A landscape with many valleys, sampled at points; each row gives a point and its height.
A ball rolls from a point to whichever of its 6 nearest points has the largest drop for the distance, and stops where none of them is lower. Distance is the straight distance between rows; heights are no part of it.
Voruz height 119: [126  91 171  82 110 114 146 105 164  85  97 109 143 191 125  68 138 108
 123 113 153 107 120 131 154 192 144  52 153  68 178]
kena height 410: [122 156  89 141 152 130 142 108 115 117 130 106 124  78 126 101 120 177
 155 130 102  87 152 129 103 116 128 165 115 160 172]
Zut height 154: [156 153 123 157 151 158 128 123 112 113 162 116 118  53 138 127 158 142
 136 118  79  94 127 139  89 114 139 149  99 147 143]
Nogi height 239: [ 75 141 102  81 138  53 175 146 101 150 146 174 163 141 158 206  92 133
 115 128 176 129 164 122 111 129 106 138 162 119 166]
buda height 243: [109 145 122 165 108 159 133 147 131 149 142  88 110  52  94  80 123 161
 161 146  92  73 128 152 106 117 121 114  67 131  91]
Tabat height 186: [ 91 125 151 151 121 176 124 127 130 182 128 119  82 122  83 144 125 127
 169 107 102 133 133 117 140  73  79 123  87 114  76]
gipo height 284: [173 131 156 150 130 178  91 145 113 127 136 136 139 139 138 174 177  88
 123 121 134 147 136 129 146 115 119 111 144 136 107]
Dur height 582: [119 115 119 148 159 151 143 131 107 150 152 158 125  96 138 169 161 134
 106 122 183 133  93 161  56 129 116 147 136 157 149]
Bimu height 164: [168 107 176 117 108 136 108 137 153  79  79  83 150 174 115  99 142 103
 135 102 110 109 124 115 159 166 153  48 157  91 149]
pesi height 585: [186 151 102 125 137 125 142 158 154 127 150 187 123  66 167 138 146 179
 120 120  85 101  36 108  98  99 167 156 109 139 121]
zop height 379: [120  98 104  72 160  67 125 117 140 135 107 166 181 157 170 181 106 154
 143 103 135 157 125 137 112 162 128 150 176 134 153]
neb height 483: [120 103 103  91 170 110 102 121 117 130 115 150 168 141 155 165 126 145
 147 105 125 151 125 123  91 138 129 162 180 147 152]
gof height 109: [176 184 156 136 126 158 151 123 117 102 169 145  92  95 149 161 175 111
  97 132 136 152 123 160 205  70 124 128 105 123  46]
Pag height 209: [133 111 128 109 136  82  87 109 110 103  83  92 172 171 106 127 126 113
 144  89  95 127 127 116 115 150 110 122 179 135 139]
sos height 263: [111 156 140 165  72 186 125 150 138 137 137  93  84  67 110  75  95 141
 137 182 135 127 124 134 179 143 167 108  81 127  85]
rire height 193: [114 106 129  76 143  63 134 101 117 106 112 112 179 192 137 129  99 112
 119  84 153 140 152 137 105 156  90 105 166 106 161]
poz height 118: [130 149 116 123  51 148  80 116 151 184  80 141  62 113 117  90 112 123
  79 177 125 160 141  77 181 120 172  97 159  99  90]
safi height 64: [138 118 116 146  80 151 102 119 148 150  85 129  90 147 101  69 111 102
 106 187 148 152 145 100 188 131 186 104 151 136 137]
Tilo height 425: [148  98 108  92 164 113 123 133 157 153 101 183 169 154 168 192 130 168
 142 131 138 140  83 130  83 169 135 153 181 150 119]
Bezak height 58: [177 147 142 167 145 155 133 126 102 105 188 148  96  52 142 157 185 129
 102 118 104 114 114 165 147 100 123 122  91 146 100]
Rep height 637: [125 135 132 144 167 160 161 132 105 118 178 132 137  67 147 133 152 129
 103 135 165 121 113 183  63 143 127 137 109 147 164]
kere height 192: [107 138 109 148  94 159 127 142 112 132 147  70 129  60 107  51 111 164
 151 172 126  72 131 161 124 137 112 138  82 130 107]
sevi height 220: [ 85 124 113 170  85 150 111 169 126 123 132  90 111  92  86  61 107 137
 143 187 157 130 119 124 177 122 148 134 103 139 128]
kor height 268: [109 119  84 125 140  77 103 106 105 113 111  98 126 177  98 115 105 140
 128 132 135 124 158 122 132 128 104 165 148 154 161]
Bana height 283: [ 87 118 114 163 106 137 102 149  98 140 109  94 110 123  72 115 120 127
 157 143 125 113 129 107 131 101 119 149 122 137 106]
Sebu height 183: [115 121  99  86 145  34 109  72 121 126 111 124 146 182 121 151  93 149
 136  90 116 139 156 127 139 160 101 155 163 128 160]
vizim height 207: [133  94 161 113 149 149 119 156 151  86  86 106 180 151 112 137 145 118
 112  81 151  99  95 155 106 173 121  23 168 100 147]
Sekuf height 418: [150 137 128 125 177 142 162 105 123 118 175 114 141  66 168  94 130 158
 129 140 111  96 148 165  65 148 129 150 100 151 172]
nus height 194: [ 92 105 175 133 102 159  95 147 132 174 108  91 100 154  81 140 114 104
 164 125 115 147 132 114 162  99  90 102 104 113  64]
Gifov height 165: [175 177 167 149 115 182 125 134 111 113 152 142 105 124 139 160 169  99
 113 126 126 157 139 124 185  87 129 128 112 121  74]
vutor height 676: [ 90 159 131 145 158 151 193 157 102 106 174 142 152  90 148 121 103  97
  94 157 192 116 139 173  86 131 121 132 126 131 166]
vimob height 168: [136 144 122 107 111  20  89  65 154 118 120 105 152 205  94 124  93 143
  88  64 163 106 141 132 155 177  64 141 156 103 149]
kupat height 327: [147 107 132 116 142 106  74 134 120 117  98 121 179 135 150 169 146 119
 158  98  88 134 108 112  92 152 119 120 192 136 117]
Gozeg height 57: [150 151 105 157 141 151 147 111 116 114 148  82 124  77 131  72 116 156
 147 157  96  79 164 160  94 146 123 149  92 153 141]
suvav height 593: [181 117 113 138 168 125 142 131 138 131 172 167 120  48 169 134 163 187
 101 122 112  95  63 149  72 131 148 139 110 161 135]
sarar height 430: [108  98 117 105 164 123 125 137 105 128 120 136 165 154 140 154 125 113
 124 118 167 147 146 139  79 125 117 139 168 136 167]
fes height 215: [124 134 140 162 119 163 104 139 101 130 123 113 115 118 109 155 159 103
 165 119  81 124 130  95 119  92 121 156 128 138 115]
bobe height 439: [142 113 100  75 136  85  99 125 141 120  85 161 175 147 153 173 118 153
 179 111  77 140  96 107 114 161 153 161 193 134 119]
Fedat height 208: [ 85 126 117  98 120  68 171 152  89 109 152 136 152 178 138 151  88  83
  98 129 186 122 183 115 102 111  99 120 149  85 171]
Mez height 328: [113 103 102 107 160 107 114 108  99 117 116 112 148 165 125 138 119 119
 136 113 145 148 162 122 103 123 115 151 159 148 177]
nenot height 224: [ 75 115  87 127 115  82  85 122  97 135  92  91 130 151  73 119 122 138
 150 131 109 114 121 108 124 120 111 166 147 139 115]
Zed height 465: [143 106 124 143 147 133 137 127 122 171 113 181 115 138 151 185 175 154
 118 130 171 135  69 131  48 143 116 138 144 161 109]
Supi height 176: [148 142 131 180 126 183 145 122 128 100 128 109  95 108 115  77 104 119
 128 165 141 135 157 143 146 141 169 129  98 154 154]
Luv height 503: [119 116 132 140 141 181 165 145 111 114 149 135 135 136 126 112 120  80
 110 143 185 157 143 154 105 125 155 120 129 126 177]
Zazi height 31: [139  83 133 109  94 133 114 105 153 145  89 130 101 193 116  69 123  94
 112 176 147 145 155 114 166 155 174  89 157 117 165]
bedu height 115: [120 129 122 171  85 162 115 141 127 124  98 103  92 124  89  86 113 106
 129 181 136 141 143 119 181 117 167 130 119 141 129]
Dom height 271: [104  94  91  97 140  65 197 149 156 149 158 220 156 148 171 192  84 179
 161 119 140 141 140 120 154 148 141 146 111 117 184]
bal height 106: [137 165 158 155 120 173 131 137 106 136 155 146 110 103 133 169 184  97
 141 112  95 143 121 116 160  73 102 144 107 116  86]
seva height 427: [128 147 145 149 154 180 189 132 121 101 184 126 127  94 142  90 106 104
 106 155 158 137 151 179  96 164 155 116  88 138 164]
pibi height 504: [102 130  76 109 153  86 126 115 113 131 107 142 139 125 128 133 119 174
 165 123  99 124 138 101 123 111 137 184 148 147 167]
vip height 23: [133 183 164 145 124 170 167 125 122 123 178 130  88  80 126 143 162 112
 130 119  92 127 129 139 178  78 107 129  66 122  60]
Zet height 279: [ 91 148  85 161 113 135 124 137 118 122 132  85 126  81  90  78 117 167
 158 150 126  89 132 130 121 114 116 148 106 150 132]
zemiv height 24: [183 110 128 150 157 128 146 124 112 109 208 141  93  49 166 146 198 159
 100 154 104 113 121 194 126 132 123  74  71 163  86]
beze height 409: [111 117 107 111 152 109 161 131 136 175 105 192 141 146 161 188 147 151
 121 144 179 133  78 134  63 154 124 155 162 153 128]
kesub height 153: [157 164 129 176  85 179 126 121 144 140 115 118  68 101 116  84  91 127
 102 178 132 147 143 113 174 138 198 116 106 141 120]
Balu height 180: [101 102 117  86 148  62 138 108 110 114 132 118 157 199 128 137  90 112
 112  99 160 140 172 129 111 138  96 122 157 109 167]
pudu height 232: [121 107 102 156 117 136 107 129 109 109 103  94 121 167  89 102 121 101
 139 147 130 127 152 111 146 112 131 139 143 148 151]
vik height 63: [121  79 142  82  94 103 116  81 173 129  90 134 105 191 116  45 133 110
 113 157 144 117 143 123 179 188 148  71 172  91 161]
Dubom height 287: [130 144 120 143 129 146 128 142 122 143 134 157 116  71 142 155 155 141
 157 111  67 109  97  81  91  86 132 169 124 124 109]
zuzo height 229: [138 175 145 153  75 168 124 124 158 155 105 125  57 103 121 110 104 115
  96 160 130 161 145  99 188 104 176 122 101 110  67]
bim height 319: [115 118 105  97 127  81  98 124 110 131  89 124 149 145 128 154 128 134
 172 111  63 130 111  91 110 135 129 161 175 132 117]
Pov height 129: [111  81 164  99 104  73 146  87 163  98 115 124 127 214 122  57 113 103
 113 108 178  94 146 125 150 189 112  83 143  49 173]
fot height 89: [112  89 114 147 138 114 136 121 127 116 116 112 116 182 106  81  92 108
 112 148 178 139 174 129 151 125 122 134 131 135 181]
sibi height 130: [182 132 126 155 139 104 136 144 137 127 189 155 111  32 179 124 177 160
 100 125  56  97  72 136 104  97 129 120  73 139  92]
Zad height 470: [110 115 110 152 148 135 146 119 111 104 134 115 121 132 114  93  94 129
 132 138 165 133 176 129 115 117 129 144 112 147 191]
zuk height 482: [120  98 113 112 164 131 120 137 125 159 119 169 154 128 154 178 152 148
 121 122 171 151  98 135  66 140 119 149 178 154 145]
duris height 158: [164 120 137 143 112 199 133 124 134 137 116 133 107 142 125  99 118  90
 104 156 149 176 151 128 150 130 198 116 120 129 162]
Zana height 73: [184 164 143 157 140 169 142 129 115  97 203 106  87  70 141 124 164 121
 120 146  79 116 145 161 150 138 160 104  58 146  85]
vut height 155: [ 69 109 126 133  72 134  75 170 134 136 122 104 116 127  86  68 117 108
 131 186 155 160 102 112 192 125 156 121 117 120 115]
kilet height 550: [109 139  85 143 154 114 136 104 106 111 118 109 123 114 119 106 105 164
 149 132 136 113 170 124 115 110 119 169 131 163 182]
mifa height 137: [177 158 122 129 132 117 137 126 131 165 158 107 134  63 163  85 157 150
 127 156  35  64 129 141  58 124 136 144  69 142 104]
vakub height 99: [151 134 128 165  93 178 125 120 136 136  99 124  83 143 108  88 113 103
 114 172 137 163 155 111 179 126 187 123 121 143 144]
Dofen height 198: [176 133 182 125 115 156  93 155 140 103  99  93 156 162 137 152 145  87
 121 116  91 122 130 107 170 137 132  53 147 106 102]
Fefam height 233: [130 126 117 172 122 165 120 126 105 111 118 103 108 134  97 100 124 108
 141 143 129 136 150 127 144 110 152 143 123 157 158]
Linu height 315: [105 109  99  81 173  96 167 133 138 143 140 196 163 130 171 179  98 175
 137 114 149 147 129 125 121 135 138 163 147 140 179]
ludur height 227: [126 167 172 121  91 175 130 130 157 163  96 115  87 168 125 139 120  99
 122 151 117 171 153  88 188  89 121 108 102  86  43]
virim height 783: [132 142 106  96 144  73 191 110 145 154 154 178 138 100 171 132  71 213
 167 113 139  95 180 134 129 136 118 141  91 136 198]
Dazig height 175: [172 121 142 170 143 154 113 124 108 130 161 170 102  72 156 176 193 139
 120 108 129 127  92 144 120  92 113 137 121 154 107]
Vuros height 509: [148 141 101 129 150 138 125 131 125 135 135 155 125  74 146 142 153 161
 144 109  94 111  97 106  89 104 149 179 137 147 155]
nepup height 92: [123 159 146 153 136 145 155 127 120 144 175 162  96  48 151 144 178 128
 130  98  68 112  90 120 131  70  95 141  70 112  83]
sisi height 653: [100 150 125  92 166 107 198 124 113 123 162 147 143  85 169 128  82 172
 134 127 161 104 162 152  73 131 116 148 106 138 192]
maki height 171: [138  99 158 115 124 118 121 125 154  48  83  90 171 167 102 100 143 126
 127  64 140 107 104 127 134 162 134  49 162  82 187]
Num height 174: [151 172 170 147 106 177 125 145 122 138 125 124 113 148 127 162 154  85
 140 132 112 156 144 102 182  78 123 127 117 114  76]
Paza height 170: [135 112 135 120 109  46  95  79 171  93 114  92 141 218 102  81 103 130
  85  87 184  92 134 124 156 179  79 128 149  84 147]
Dar height 133: [168 195 158 138 114 165 159 118 135 106 159 125  67 100 143 131 134 109
  94 140 114 158 143 128 197  95 164 128  80 113  56]
kamen height 241: [129 161 186 112 104 169 126 141 148 147  91  98 120 175 128 149 131  86
 133 133  97 153 147  94 183 102 101  87 101  93  46]
vekod height 114: [167 142 126 160 152 171 153 107 119 100 176  97 115  79 137  87 130 131
 134 157 100  97 167 168 100 160 143 133  85 159 142]
kosub height 423: [118 107 128  77 153  75 111 118 133 115  90 149 201 150 159 170 111 152
 134  90 142 149 105 148  83 176 105 113 195 127 149]
pagig height 257: [152 135 143 159 152 191 133 129 108 110 165 127 121 109 120 131 149 106
 111 122 152 148 131 158 115 119 150 128 115 152 155]
Sile height 148: [100 120  90 119 126  44  67 107 142 114 146  93 137 189  94 108 102 133
  82 117 169 107 132 119 177 157  87 160 140 121 140]
Ninu height 522: [128 120  98  97 168 130 133 131 132 146 134 174 152 105 161 169 134 168
 136 114 146 140 105 126  92 125 141 174 161 159 168]
beb height 218: [137 100 136 109 134  99 101 108 120  92  98  85 175 189 120 105 128  98
 137  93 123 129 142 134 110 156 112 102 166 126 156]
zugu height 160: [107  81 126 113 125  93 132 112 129 111 126 118 129 215 116  86  97  88
 107 135 171 138 168 125 132 137 114 117 137 106 176]
Zupen height 217: [134 159 140 117 110  51  90 105 130  65  64  97 187 145  94 119 120 153
 156  50  90 131  94 102 109 161 114 100 182 107 140]
feg height 195: [149 158 136 137 129 116 158 142 153 158 160 149 114  52 161 102 138 159
 126 114  38  95  72 111  70  95 129 135  55 108  88]
Fuz height 225: [113 166 141 146  71 172 123 129 162 177  97 134  46  96 126 111  89 124
  96 162 146 171 135  95 186 101 164 117 106  98  54]
ruti height 444: [136 123 119  73 131  51 113  89 146  91  88 151 192 157 161 154 107 171
 158  79 106 157 103 139 129 187 121 134 188 114 148]
vepo height 301: [101  88  85  97 149 101 194 146 168 145 119 231 169 184 159 200  94 164
 151 142 171 133  99 154 124 168 134 158 147 133 133]
pifin height 370: [133 204 162 109 123 154 182 105 147 115 142 126  76 115 146 124 142 103
  96 135 137 187 132 120 191  61 133 149  84  88  29]
fadu height 201: [ 78 104 146 117 103  93  81 133 114 153  92  87 130 154  66 124 111 120
 173 103  87 123 105 110 113 135  89 122 152 119  75]
Goteg height 226: [149 200 160 129 100 175 151 121 140 129 127 126  74 127 143 134 131 101
 103 144 129 175 145  99 191  74 153 139  93  96  45]
pigas height 149: [185 161 138 162 122 181 154 110 144 122 165 102  77  98 139  84 105 134
 100 178 106 146 162 150 152 183 199 112  84 152 107]
Gesug height 309: [ 80 126 105  89 157  97 157 138 102 137 139 155 169 140 152 172 101 126
 112 123 179 138 150 141  82 124 104 141 166 137 168]
Ruzop height 471: [154 109 122 142 154 147  93 137 110 142 140 157 139 111 141 176 173 128
 134 117 132 136 109 118  83 118 125 155 163 152 133]
gul height 116: [ 84 148 114 123 141 109 176 153  90 110 143 156 158 129 148 153  99  91
  94 142 198 118 160 136  87 109 111 138 153 112 179]
Fom height 281: [160 105 124 170 155 134 140 119 110 133 176 158  90  58 154 156 189 163
  92 118 142 114  77 177  84 127 124 115  99 163 119]
Sirub height 419: [ 99 130 104  88 175 105 170 126 114 134 140 171 150 109 164 162  99 169
 136 112 161 135 147 129  98 123 126 161 140 142 195]
nom height 172: [148 150 157 131  71 162 105 135 152 156  80 111  86 162 128 126 122  90
 122 165 112 153 145  80 183 115 160  94 132 104  75]
kifo height 197: [171 104 156 125 118 187 106 140 129 122 120 120 140 168 130 128 148  79
 113 145 145 161 152 128 142 133 166  98 139 122 144]
pim height 259: [104 154 165 122 113 194 137 114 174 173 111 114  66 143 116 129 111 133
 129 132 149 182 144 116 197  79 100 121  72  99  38]
bege height 296: [163 109 153 134 145 158  74 150 110 119 115 119 166 145 139 159 164  98
 135 111 114 139 131 122 111 136 116 101 162 134 119]
Vuda height 202: [133 120 130  86 139  47 105  83 124  91 102 102 173 191 117 114 109 136
 129  68 126 139 138 133 118 171  96 117 172 117 161]
los height 103: [168  98 159 110 112 159 103 130 138 117  90  99 144 193 133 110 140  77
 122 136 121 139 151 113 152 154 163  70 155 109 137]
lepa height 248: [103 148 127 159 123 154 136 136 116 161 129 129  95  75 101 135 147 136
 169 107  68 109 116 102  99  73 117 153  92 120 108]
libi height 162: [149 159 127 152 130 133 139 137 130 143 160 155 111  43 160 134 159 154
 133 106  51  94  82 109  91  85 133 148  89 121 109]
mil height 179: [133  93 126 125 117  91  91 107 125  99  91  80 149 205 100  85 121  94
 127 121 132 117 142 124 150 150 121 123 156 120 154]
Risef height 234: [105 155 163 145 142 191 160 105 148 162 146 144  82 100 112 137 157 130
 157  93  97 144 134 130 170  61  75 134  57 107  67]
vuzas height 60: [156 177 150 144 128 151 153 126 108  99 198 134  87  65 144 142 169 117
 113 134  89 120 133 161 182  94 132 112  67 128  65]
dosi height 166: [115 122 107 111 119  37  86  85 123 111  99  92 152 200  97 106 109 132
 112  90 136 113 136 130 147 159  87 150 160 123 132]
reni height 228: [154 160 113 132 138 120 144 118 131 139 143 120 133  60 155  88 134 176
 142 133  63  71 119 130  66 120 147 156  98 150 142]
pak height 159: [126 128 111 101 129  24 102  82 144 134 149 116 127 209 102 145  70 137
  90  89 167 111 163 133 147 156  78 141 133 107 159]
nit height 61: [ 94 109 152 151 118 189  97 144 151 173 147 106  83  97  77 124 109 144
 164 116 136 143 127 133 173  74  85 115  80 121  74]
zer height 359: [ 98 112 108  82 156  83 152 129 153 152  84 182 182 167 173 190 110 157
 129 134 166 132  93 150  77 180 112 139 185 138 119]
dek height 128: [ 94 135 154 151  82 194 116 153 151 168 124 110  66 104  92 118  94 127
 138 155 152 158 131 115 191 100 125 106  85 110  60]
Dubof height 173: [170 115 161 131 118 159  86 143 124 113 102  91 153 172 116 133 146  75
 140 130 100 137 143 117 148 129 130  91 154 128 118]
ves height 558: [112 119  98 112 167 120 131 115 106 125 125 137 142 127 138 142 122 146
 145 110 136 141 151 124  96 110 133 176 152 153 183]
Gel height 480: [ 98 145 112 148 143 123 181 139 111 164 118 165 143 126 144 169 159 114
  91 152 192 109  92 151  56 130 101 151 164 161 147]
Fasit height 242: [143 150 127 161 137 153 132 131 119 124 159 143 114  55 140 146 170 140
 142 108  82 112 103 112 104  92 133 159 117 143 125]
Lofug height 505: [ 88 155 115 136 162 122 179 147 103 136 148 158 147  90 149 160 126 123
  95 145 200 105 117 161  73 131 110 157 146 148 169]
mol height 156: [128 128 147 155  97 162 102 146 104 143  99  90 114 158  93 133 131  80
 158 133  98 136 144  97 149 106 120 121 126 129  94]
kis height 157: [109  91 132 118 117 150 164 127 134 130 117 145 126 178 132  84 104  76
 103 165 177 156 170 132 136 134 162 108 136 104 189]
rida height 437: [155 103 113 149 149 132 139 124 133 160 141 186 105  97 155 172 174 174
 112 117 161 124  60 141  62 119 128 151 130 160 122]
sim height 126: [113 144 122 152  54 158 102 141 154 160  98 125  79  96 108  85  99 122
  98 187 139 160 127  98 197 120 194 108 131 129 113]
bagok height 261: [ 96 104 107  78 138  41 170 118 131 147 156 196 155 168 154 202  86 163
 149  97 134 156 151 123 151 158 120 143 132 115 180]
Bobug height 231: [ 84 105 138 143 105 137  98 141 121 173 112 104 105 132  79 140 120 115
 180 112  89 130 121  99 114  98  91 134 119 120  82]
gar height 698: [126 131 120 136 175 154 159 116 109 101 157 116 132  86 134 118 116 143
 128 121 145 125 152 159  81 130 129 151 115 151 188]
Moku height 86: [189 129 128 136 152 131 133 121 122 132 203 117 127  53 172 112 190 149
 107 155  64  92 125 162  85 135 133 115  78 149 114]
Mag height 178: [112 135 151 127 101  80  88 122 119 114  74  80 159 150  93 131 121 111
 177  80  64 126 104  98 108 146  99 102 166 110  94]
Tob height 260: [ 91 114 115 102 150 103 163 141  98 119 135 133 158 170 136 135  97  94
 111 119 187 142 176 129  96 114 113 133 145 113 181]
guzes height 147: [117 115 140 129  89  74  88 119 123 104  75  67 151 182  77  89 122 104
 145 114 112 110 117 118 134 155 112 111 159 117 111]
pobu height 47: [142 114 124 143 135 152 106 131 100 116 112 109 139 156 110 128 143  93
 143 120 118 143 154 118 115 109 134 139 151 148 144]
bisep height 373: [156 106  77 101 158 129 162 143 178 150 121 225 135 155 151 176 129 189
 148 138 163 121  56 141  95 143 163 171 141 154 134]
zifa height 184: [ 99  93 135  87 124 107 159 156 122 105 119 113 188 196 147 112 122  68
 103 120 177 114 150 137 103 155 107  83 172  74 160]
bevi height 117: [ 97 105 141 136  81 122  86 145 121 134  92  72 124 177  68  98 122  91
 142 143 122 126 117 112 166 128 122 116 133 117  96]
paz height 75: [130  87 147 112  94  85  95  86 171 105  89 102 128 193 109  44 132 105
 107 138 152 103 128 129 181 183 132  96 153  93 155]
pev height 177: [101 148 156 151 120 173 136 132 121 160 138 147 109 107 121 163 161 108
 169 101  82 131 124 100 135  69  82 142  99 112  78]
ses height 237: [149  87 150 109 137 159  93 139 118 115 107 112 175 172 129 139 148  83
 129 114 143 145 141 136 105 148 126  87 159 120 150]
gev height 196: [130 158 128 177 101 182 143 134 131 126 150  79  92  72 111  79 120 137
 149 175  96  90 144 157 144 155 149 124  73 140  84]
zek height 50: [105 128 116 118 125 121 113 135 122 156 112 141 129 111 125 154 136 138
 174 107  58 125 104  73  91  91 126 166 146 121 100]
bas height 182: [127 181 144 182  94 186 147 140 131 130 141 101  73  89  98 114 119 124
 132 155 106 124 139 126 168 108 153 127  67 126  82]
Vit height 292: [198 154 111 123 132  99 146 164 154 140 177 171 130  55 187 116 139 166
  97 129  48  93  42 121  92  98 145 119  66 128  85]
mus height 236: [114 108 123 134 114 106  82 126  95 126  95  88 145 162  99 134 134 106
 158 113  85 121 130 103 115 121 114 139 157 140 115]
Zod height 467: [162 104  66  84 152 126 137 153 165 125 119 209 157 134 155 165 123 177
 157 129 118 126  79 117 131 131 182 177 141 143 149]
Las height 167: [116 110 117  91 140  40 115  80 124 109 122 107 140 211 113 125  88 127
 109  84 159 129 166 134 125 148  86 127 152 111 163]
sife height 108: [174 148 147 163 140 188 141 124 120  99 181 118 101  99 125 125 138 119
 106 141 130 151 136 166 137 139 176 116  88 144 137]
Gadeg height 684: [159 134 112 102 181 128 162 124 141 130 164 154 141  60 182 116 134 185
 123 124 116  95 110 152  67 136 151 158 113 156 172]
puvo height 396: [144 103 138 104 155  97  86 123 128 109  95 132 193 137 151 165 125 141
 136  82 119 139 102 133  81 174 113  97 194 135 129]
zef height 83: [179 122 132 154 149 136 130 125 116 118 202 139 104  40 161 142 188 154
 102 128  96 107 101 165 111 122 127 114  89 152 116]
famo height 125: [112  74 149  94 120 103 151 105 141 106 110 114 141 218 130  68 112  83
 115 124 164 122 162 129 133 162 128  81 147  80 173]
Nura height 93: [114 105 132 135  71 127  84 140 132 141  89 101 107 169  87  88 120  95
 120 178 125 132 124 114 187 133 153 113 142 126 110]
kago height 144: [131 152 120 176 123 176 138 126 117 104 134  87 102  78 100  83 122 139
 147 147 114  99 147 142 131 125 146 140  95 153 132]
Boguk height 417: [103 121 124 129 146 150 143 151 105 145 128 145 165 147 133 154 148  85
 101 139 195 127 120 160  75 130 103 120 157 136 152]
toka height 124: [ 92  96 100 137  98  90  68 132 134 112 117  99 125 177  99  65 119 102
  96 164 162 125 132 120 197 145 120 147 137 123 139]
rulu height 74: [152 167 141 167 127 166 150 130 114 116 177 112  98  64 122 125 164 127
 138 133  67  91 138 139 131 113 135 129  70 138 100]
maled height 185: [ 72  90 149 136  89 145  83 174 126 154 135  97 101 122  61 104 109 123
 154 149 147 153 105 121 167 101 121 122 101 118  92]
keve height 344: [ 77 120 151 125  72 162  89 171 135 131 163 107 105  68  87  54  98 143
 150 174 154 175 109 120 192 132 157 113  77 116 115]
pefam height 285: [ 84 148 104 101 149  78 188 151 116 152 142 186 159 110 169 190  94 153
 117 136 186 117 141 135 101 126 114 153 150 137 170]
lonup height 163: [ 86 124 106 114 109  53  65 115 121 115 103  79 154 181  79  97 115 125
 117 116 138 101 116 122 152 158  94 163 150 123 110]
tuz height 304: [100 121  89  89 160  64 138 102 127 134 135 168 139 149 145 161  96 180
 153 109 120 141 158 118 140 127 118 169 136 145 195]
tuni height 161: [111 126  95 104 138  21 113  86 132 150 158 130 112 191  96 171  83 170
 113  97 149 126 174 118 160 159  84 145 131 126 163]
bolo height 206: [148 115 157 127 128 111  85 135 133  67  89  89 190 147 116 127 136 120
 136  63 104 120 107 130 114 162 116  65 180 116 146]
sonu height 121: [100 117 141 156  70 153 100 161 128 153 101  95  89 146  78 111 117  96
 143 168 132 134 130 107 178 113 138 118 114 125  89]
rego height 358: [109 104  95  85 164 106 159 135 153 169 110 201 167 153 165 194 122 168
 128 132 170 140  92 135  85 156 127 160 168 145 132]
Fuzet height 65: [175 117 127 153 149 114 142 122 119 110 194 158  94  32 170 147 197 153
  96 134  78 102  98 169 142  90 107 100  78 147  73]
tagur height 369: [117 116 144 135 152 121 124 140 130 154  87 145 178 166 134 176 162 112
 103 130 166 118 100 143  40 177  92  78 175 137 117]
Mefi height 127: [165 185 150 159 104 165 153 111 139 125 155 113  57  85 130 108 113 127
  99 160 100 141 152 126 176 142 191 119  71 129  64]
zoko height 223: [158 196 172 113 114 166 149 131 133 120 140 136 115 140 151 146 169  95
 101 135 140 171 132 121 202  59 111 132 103 104  36]
Roz height 216: [138 152 173 142 119 157 107 154 125 130 112 111 145 162 131 164 160  74
 151 119  86 137 138  92 160 107  98 106 128 111  78]
pab height 453: [124 129  92 116 139 125 118 138 128 138 110 160 142 100 139 156 139 152
 160 115  78 119 101  86 100  98 154 180 147 142 137]
supid height 461: [162 125  69  99 161 138 172 154 170 133 141 221 160 118 161 146 115 195
 142 125 134 117  69 136 117 129 178 174 121 148 161]
gomup height 276: [ 91 113 155 139  96 190 103 173 146 151 156  99  82  69  80  91  90 148
 148 153 146 148 118 139 184 103 127 105  73 115  86]
pibef height 169: [135  89 164  95 131 125 126 140 148  70  95  95 178 175 119  99 132 107
 122  86 148 112 121 140 124 175 131  42 166  85 166]
nis height 290: [ 94 119 115 103 148 108 146 159 112 135 105 141 195 161 149 163 131  85
  95 139 184 111 130 149  72 146  86 106 181 114 139]

Call two points neighbours if one is among the 6 nearest of the other. Go from one point of each pair to the other, from neighbour to neighbour, staying as low as possible. Name the highest point that can't be avoided.
gul / Gozeg -> Fedat
Zazi / nit -> dek
pobu / zek -> fes
vip / zemiv -> vuzas
nit / Gozeg -> kesub
Gozeg / vip -> vekod
